A landscape with many valleys, sampled at points; each row gives a point and its height.
A ball rolls from a point to the lowest of its 2 nearest points, and stops where none of them is lower. Distance is the straight distance between rows; heights are no part of it.
zila h=476: [117 106 154 158 132 141 119 211 210 128 167 151 104  83 126 127 136  93
 111 164 117]
Kevi h=225: [134 191 143 126 125 122 138  72 116 144 100 115 108 131  94 128 175 118
 121 115 167]
firi h=228: [177 135 145 121 150 116 134 120 133 117 135 109 166  96 127 133 186 147
 103  59 209]
zodu h=416: [116 108 116 134 110 114  99 108 142  77  55 144 127 186  90 142  97 142
 171  99  87]
zanul h=405: [148 160  61 120 119 160 141  93  78 153 149  93 115 132  90 145 122 192
 113 108 137]
pifel h=59: [117 116 121 134 150  93 106 167 130 124  75  56 102 136 193 113 158 144
 159  78  91]
bena h=647: [132 183 129 126 161 137 151  95 165  90 139 127 140 121 152  99 123  98
 140 183  88]
leb h=418: [103 103 107 114 139 134 155 157 188 137 140 146 151  90 137 100 148 137
 118 142 129]
pepem h=292: [115 105 112 132 134 157 115 182 132 175  92 132 101  89 136 113 127 147
 152 131 114]
ser h=230: [131 123 151 125 125 100  81 147 143 158  52  86 156 127 160  82 119 166
 124 116 120]
lozog h=302: [114 131 101 131 107 167 149 104 142 100 140 129 169 178 146 122  71 127
 115 137 103]
lugip h=335: [152 125  93 116 180 134 166 169  71 144 147 201 136 175 109 106 149 136
 116 143 166]
famu h=581: [137 100 130 139  76 148 169 105  37 109 163 159 135 113  95 174  99 131
 169 146 115]
fedo h=287: [154 110 171 129 132 134 126 175 175 115 130 100 143 130 156 116 122  73
 105 185 130]
vovi h=372: [167 174 128 134  74 122 114  86  98 102 180 141 170 129 145 170 114 133
 176 193 149]
vupu h=333: [114 110 163 168 124 158  96 149 157 143 151 125 113 107 145 114  76 149
 116 146  82]
Nupev h=549: [ 87 112 148 137  68 112 100  98 180 154 107 136 124 120 133 152 106 107
 130 174 113]
dusun h=271: [162  78 128 148 137 140  35 146 185 115 124  88  74  83 139 179 102 160
 160 170 109]
fop h=270: [115 162 152  97 123 119 159  45 115 154 129 104  78 108  97 106 141 111
 131 129 198]
dibi h=521: [152 132 161 122 132  99 150 119 118  94 103 123 166 132 136  96 154  97
 116 113 169]
ledad h=456: [118  62 114 123 129  94 150 167 126  91  58 139 117 152 128 109 140 107
 174 130  90]
bofu h=181: [120 101 144 106 121 112 115 110 107 123  54 106 148 161 142 102 127 149
 118  95 114]
Dere h=423: [119  69 175 160  85 125  67 169 202 133 127 165 104 120  98 151 146 137
 109 133 145]
kibel h=669: [142 176 169 115 202 136  91 152 194 121 127 150 121 101 135  94  91  88
 109 135  83]
mog h=461: [148 112  84  92 175 126 182 143  69 106 131  97 105 157  87 121 135 165
 121 123  72]
Kagan h=367: [127  65 133 112 123 113  91 190 154 133 104 121 120 176 140 149 175 138
 127  85 156]
ropa h=338: [132 154 104 138  75 144 122 105 134  83 156 145 169 143 152 158  90 129
 137 169 124]
Kar h=305: [130  97 129 150 133 138  65 148 179 132 133 117 103  80 160 153  69 132
 147 138  92]
noso h=731: [101  87 159 141 141  52 109 107 167 117 139 134 139 115 171 123 114 144
 115 129  88]
nef h=255: [101 155 102 156 159 158 162  85  76 170 135  96  91 118 146 123  78  95
 123  68 149]
Fol h=502: [177 121  64  91 148 116 184 178  89  87  95 124 130 121  76 144 156 178
 154 133 137]
Kinul h=266: [ 94 113 131 125 144 132 119 163 112 185  87  92 125 109 166  67 126 139
 125 108 111]
fefup h=323: [134 162 129 178 102 146 145  94  93 149 129 128 120  84 136 135 112 144
 146 160 155]
Rop h=150: [143  86 161 108 106 114  41 183 141 162 143  88  88 106 188 167 109 112
 121 129 110]
met h=546: [137 153 129 168 108 107 157 111  93 113 167 153 139 136 101 127 178 170
 165 138 150]
bimi h=699: [113 140 170 113  98  99  66 157 212 136 129 150 155 112 113 132  98  77
  65 148 116]
Kifuv h=384: [103 112 106 132 144 112 135 163 168 174 144 115 129 125 175 131 129 121
 100 148 125]
nalap h=314: [135 148 130 167 120  90 145  72  51 105 168 183 154 156 144 119 100 110
 171 135 186]
Varav h=477: [131  68 119 103 127  81 177 168  91 117  91 137 151 130 124 114 173 113
 145 134 123]
Fef h=334: [133 152  99 139 150 188 153 144 118 104 118 134 120 171  88  83 164 184
 127 101  96]
Dama h=678: [146 146 197 136 183 111  82 180 173 111 159 134 110  92 123 109  82  71
  96 174  79]
tigus h=185: [118 117 100  97 144 195 145 112 125 131 190 104 140 152 117 170 152 149
  92  79 112]
Faka h=392: [ 78  84 130 110 104 158  98 100 160  95  96 168 127 192  87 119 115 136
 145 132  75]
vudo h=357: [149 157 125 152 109 114 151 127 116 142 115 140 129 105 145 145 127  99
 143 197 164]
kivi h=570: [148 122 128 166  31 145 151 143  55 115 165 180 138 124  88 156 126 129
 186 146 155]
pazu h=368: [151 157  83 120 151 157 168 178  62 112 117 178 122 160  86  86 154 148
 149 165 156]
fuz h=657: [116 172 122 139 190 111 135 119 177 127  93 144 117 110 154 102 122  95
 124 155  94]
pido h=419: [136 125 117 106 176 126 129 125  99 167 135  76 116 132 140 140 133 186
 121 142  84]
Lesev h=397: [125  55 161 154  67 114  64 163 170 143 103 129 100 177 108 136 161 130
 119 117 169]
lipa h=520: [145 126  90 118 151 118 160 153  97  68 123 154 136 136  86 105 147 212
 171 132 122]
datof h=435: [136  55 109 128 125 106 110 152 104  93  56 159 127 194  93 127 106 121
 168 101 115]
sevu h=285: [158 126 134 103 143 100 109 156 161 148 139  97 155 130 154 144 168 142
  79 112 188]
bupa h=634: [145 184 110 108 138 166 174 106 164  98 142 105 147 133 143  95 125  67
 108 148 141]
fugi h=358: [107 138 159 160  99 151  69 125 121 179 108 126  91  96 146 141  87 154
 128 100  92]
lum h=129: [132 161 111 118 169  98 131 148 141 124 105  61 116 116 204 128 176 102
 131  81 118]
bibuv h=531: [110  92 168 141  80 103 113  88 112 149 104 143 150 129 138 161 119 112
 118 126 128]
Tam h=291: [114 160 133 187 129 183 132  86 101 154 143  90 123 107 134 129  78 137
 121 116 143]
nim h=398: [135 128 139 113 184 128  88 121 112 149 134 110 102 104 171 156 122 156
 146 107  82]
taked h=128: [131 126 133 114 154  84 131  79  84 134  89  95 140 167 131 117 124 141
 116  58 126]
Gudab h=513: [106 105 111 116  86 107 150  87 109 143 111 114 140 132 111 179 143 130
 116 104 136]
donom h=738: [110 110 160 103 136  82 127  77 153 121 132 142 174  84 144 102 133 143
 113 132 100]
san h=394: [149 182 106 118 120 137 142 157 148 132 105 167 146 118 122 113 147 126
 152 202 167]
Veku h=559: [127 140 128 160  61 123 143 126 106 118 184 195 137 108 121 137 163 132
 184 157 158]
seso h=381: [147 162 108 128 126 156 134 115 104 137 142 125 119 151  83 165 171 184
 114  84 168]
tifiz h=348: [ 99 127 114 134 104 103 154 110 143 186 136 101 121 108 155 102 136  96
  88 129 159]
sif h=336: [ 85 110 102 169 109 152 160 117 145 102 104 122 133 205 142 134 115 103
 126 125  98]
Por h=295: [111 142  98 128 170 160 200 123  76 119 177 172 141 180 119  91 152 110
 120 142 148]
Bila h=470: [132  91 112  93 109 137 115 137 130 144 110  80 144  90 181 164 107 124
 133 123  99]
Sop h=192: [132 146  85 101 172 141 111 171 151 128 102  92 129 139 177 117 147  92
 109  96 122]
raked h=427: [135 167  84 130 132 157 134  97 103 163 104  95 111  81 101 179 115 160
 135 115 121]
milu h=747: [115 157 155 106 138  84 104 106 173 141 124 169 147  56 135 118  97 102
 104 123 116]
daku h=449: [137 123 116 110 127 148 127 115 115 137 110 104 153  60 132 152  99 169
 133 126 117]
Voz h=152: [152 147 183 120 119 135 101 132 160 145 167  94 138  87 151 187 100  92
  87 143  97]
vad h=227: [138 127 128 161 130 126 113 108 124 107 160 213 166 152 117 114 100 161
 149 119 163]
Zalid h=620: [111 187  92 101 100 207 158  99 139 117 178 130 141 134 110 108 134  99
 103 156 133]
nek h=593: [137 143 156 128  90 164 136  64  75 127 151 164 144  93  89 166 104 128
 143 128 117]
tarez h=311: [102 161 151 145 120 117 171  65 125 171 132  91 106  99 143 103 123  80
 128 146 165]
Zinob h=345: [112 145  87 162 114  89 194  98  72  91 182 177 128 138 115 118 132 104
 202 130 181]
munom h=212: [124 109 130 120 128 120  65 179 139 189 123 129  78 129 167 178 156 110
 131 131 138]
bab h=182: [126 158 119 137 120 129 127  72  52 132  81 104 120 167  81 117  99 131
 117  68 104]
zupi h=328: [134  98 105 108 127 100 114 180 141 166 122 133 140 115 155 146 162 115
  98  74 177]
Pekof h=451: [108  76 158 129 132 121  73 203 214 123 133 163  74 113 122 133 160 106
 128 121 105]
Num h=376: [110 160 164 143 153 157  94  95 119 190 129 130  83  72 153 146 115 134
 125 119  72]
Pog h=492: [121 102 116 108  87  98 133  75 132 123 115  77 150  90 167 204 125 106
 127  98 107]
Vegag h=533: [139 132 125 119 148  88 178 122  86 106 125 164 134 119  92 103 174 184
 147 112 137]
Buko h=306: [122 135 109 106 134 187 117 134 147 134 129 116 123 178 109  96 132 170
 118 129 103]
buv h=607: [126 161 133 113  80 192 152  76 113 123 181 144 152  93 105 119 116 119
 130 165 119]
Mutut h=395: [131 155  74 106 143 154 152 163 104 124  99 192 128 165  97 137 126 142
 173 187 150]
sove h=332: [107 141  81 160 164 134 201  95  67 102 191 152 119 152 116 113 122  92
 134 121 186]
nivo h=717: [ 60 103 170 146 124  70  99 158 190 138 175 146 109 134 164 133 123  64
  81 117  85]
Pemaz h=158: [160 165 119 112 164 104 148 106 144 122 113 102 120 113 111 159 190 118
 132 101 204]
sud h=724: [ 91  98 160 170 144  41 132 120 165 144 167 124 107 131 179 137 119  90
 104 147  92]
rer h=163: [149 119 148 151 139 130  90 137 143 134 116 168 129 126 120 138  98 172
 129 121 154]
Buviv h=516: [133 145 125 130 132 149 168  97 102 106 104 104 147 123 113  86 111 113
 125  93 171]
tuf h=231: [136 110 124 106 134 112 110 116 106 128  89  84 142 218 141 118 121 159
 133 146 116]
sis h=67: [139 125 159 126 127 100  59 166 159 154 185  79 103  85 157 186  87 115
  86 156 115]
zubi h=500: [140  98 116 117  90  96 171 135 110  87 117 152 179 148 109 113 173 124
 135 139 181]
ditot h=481: [159 147  68  82 133  96 194 153  54  82 106 110 125 170  84 101 140 138
 143 146 112]
tofi h=499: [143 166  96 102 139 189 166 127 122 112 102 129 140  95  63  85 124 117
 128  71 165]
sadi h=440: [136 125 132 100 157 136 176 118  51 141 161 103 122 145 119 105 152 170
 132 147 113]
miz h=450: [125 126 130 106 147 130 169 112 166 135 153 150 136  73 114  88 148 112
 112 115 163]
gat h=688: [152 135 194 100 140  97  65 177 170 125 152 126 130 108  89 118  83  67
  69 143 108]
Tinor h=272: [129 100 125 135 165 168  88 133 116 130 138 103 123 215 145  92 109 180
 115 131 118]
zir h=229: [157 145 175 126 119 136 116 131 166  91 162  80 151 137 160 152 126  92
  89 177 109]
Pipav h=221: [ 98 157 124 152 122 139 157  58  77 145  88  93  93 130 121 143 105 105
 128  62 122]
gugo h=226: [170  73 148 132 136 120  43 140 154 108  99 130 107 109 113 147 109 176
 168 141 140]
meb h=366: [ 73 110 136 135  88 123 139  99 168  92 103 139 137 210 109 125 154 149
 124 119  91]
pib h=275: [138 166 172 151 124 104 127  72 117  92 191 191 158 165 133 107 125 115
 140 134 149]
pokub h=478: [143 149 139 113 135 181 177 132 116 126 136 157 156  64  94  79 131 138
 137 127 143]
fod h=246: [120 114 117 122 152 160 171 114 132 108 170 152 146 173 114 130 143 129
 113  96 135]
tazuz h=247: [159 125 135 122 147 155  90 193 149 132  95  97 114 140 159 115 134  95
 122 133 123]
ginak h=708: [ 75 108 155 101  99  91  94 157 180 139 123 143 124 101 151 133 103  46
  76 127  94]
fizu h=256: [131  86 132 147 119 129  79 188 147 174 114 112  64 104 140 151 147 162
 155 156 129]
zot h=359: [130 171  90 145 125 175 163 140  97  93 162 134 114 171  59 125 172 179
 138  85 139]

For each start below, name the point where the ball stops.
donom -> rer
Buviv -> Pemaz
Nupev -> taked
Dama -> rer
Pekof -> Pemaz
famu -> rer
pido -> rer
dibi -> lozog
san -> taked
seso -> taked
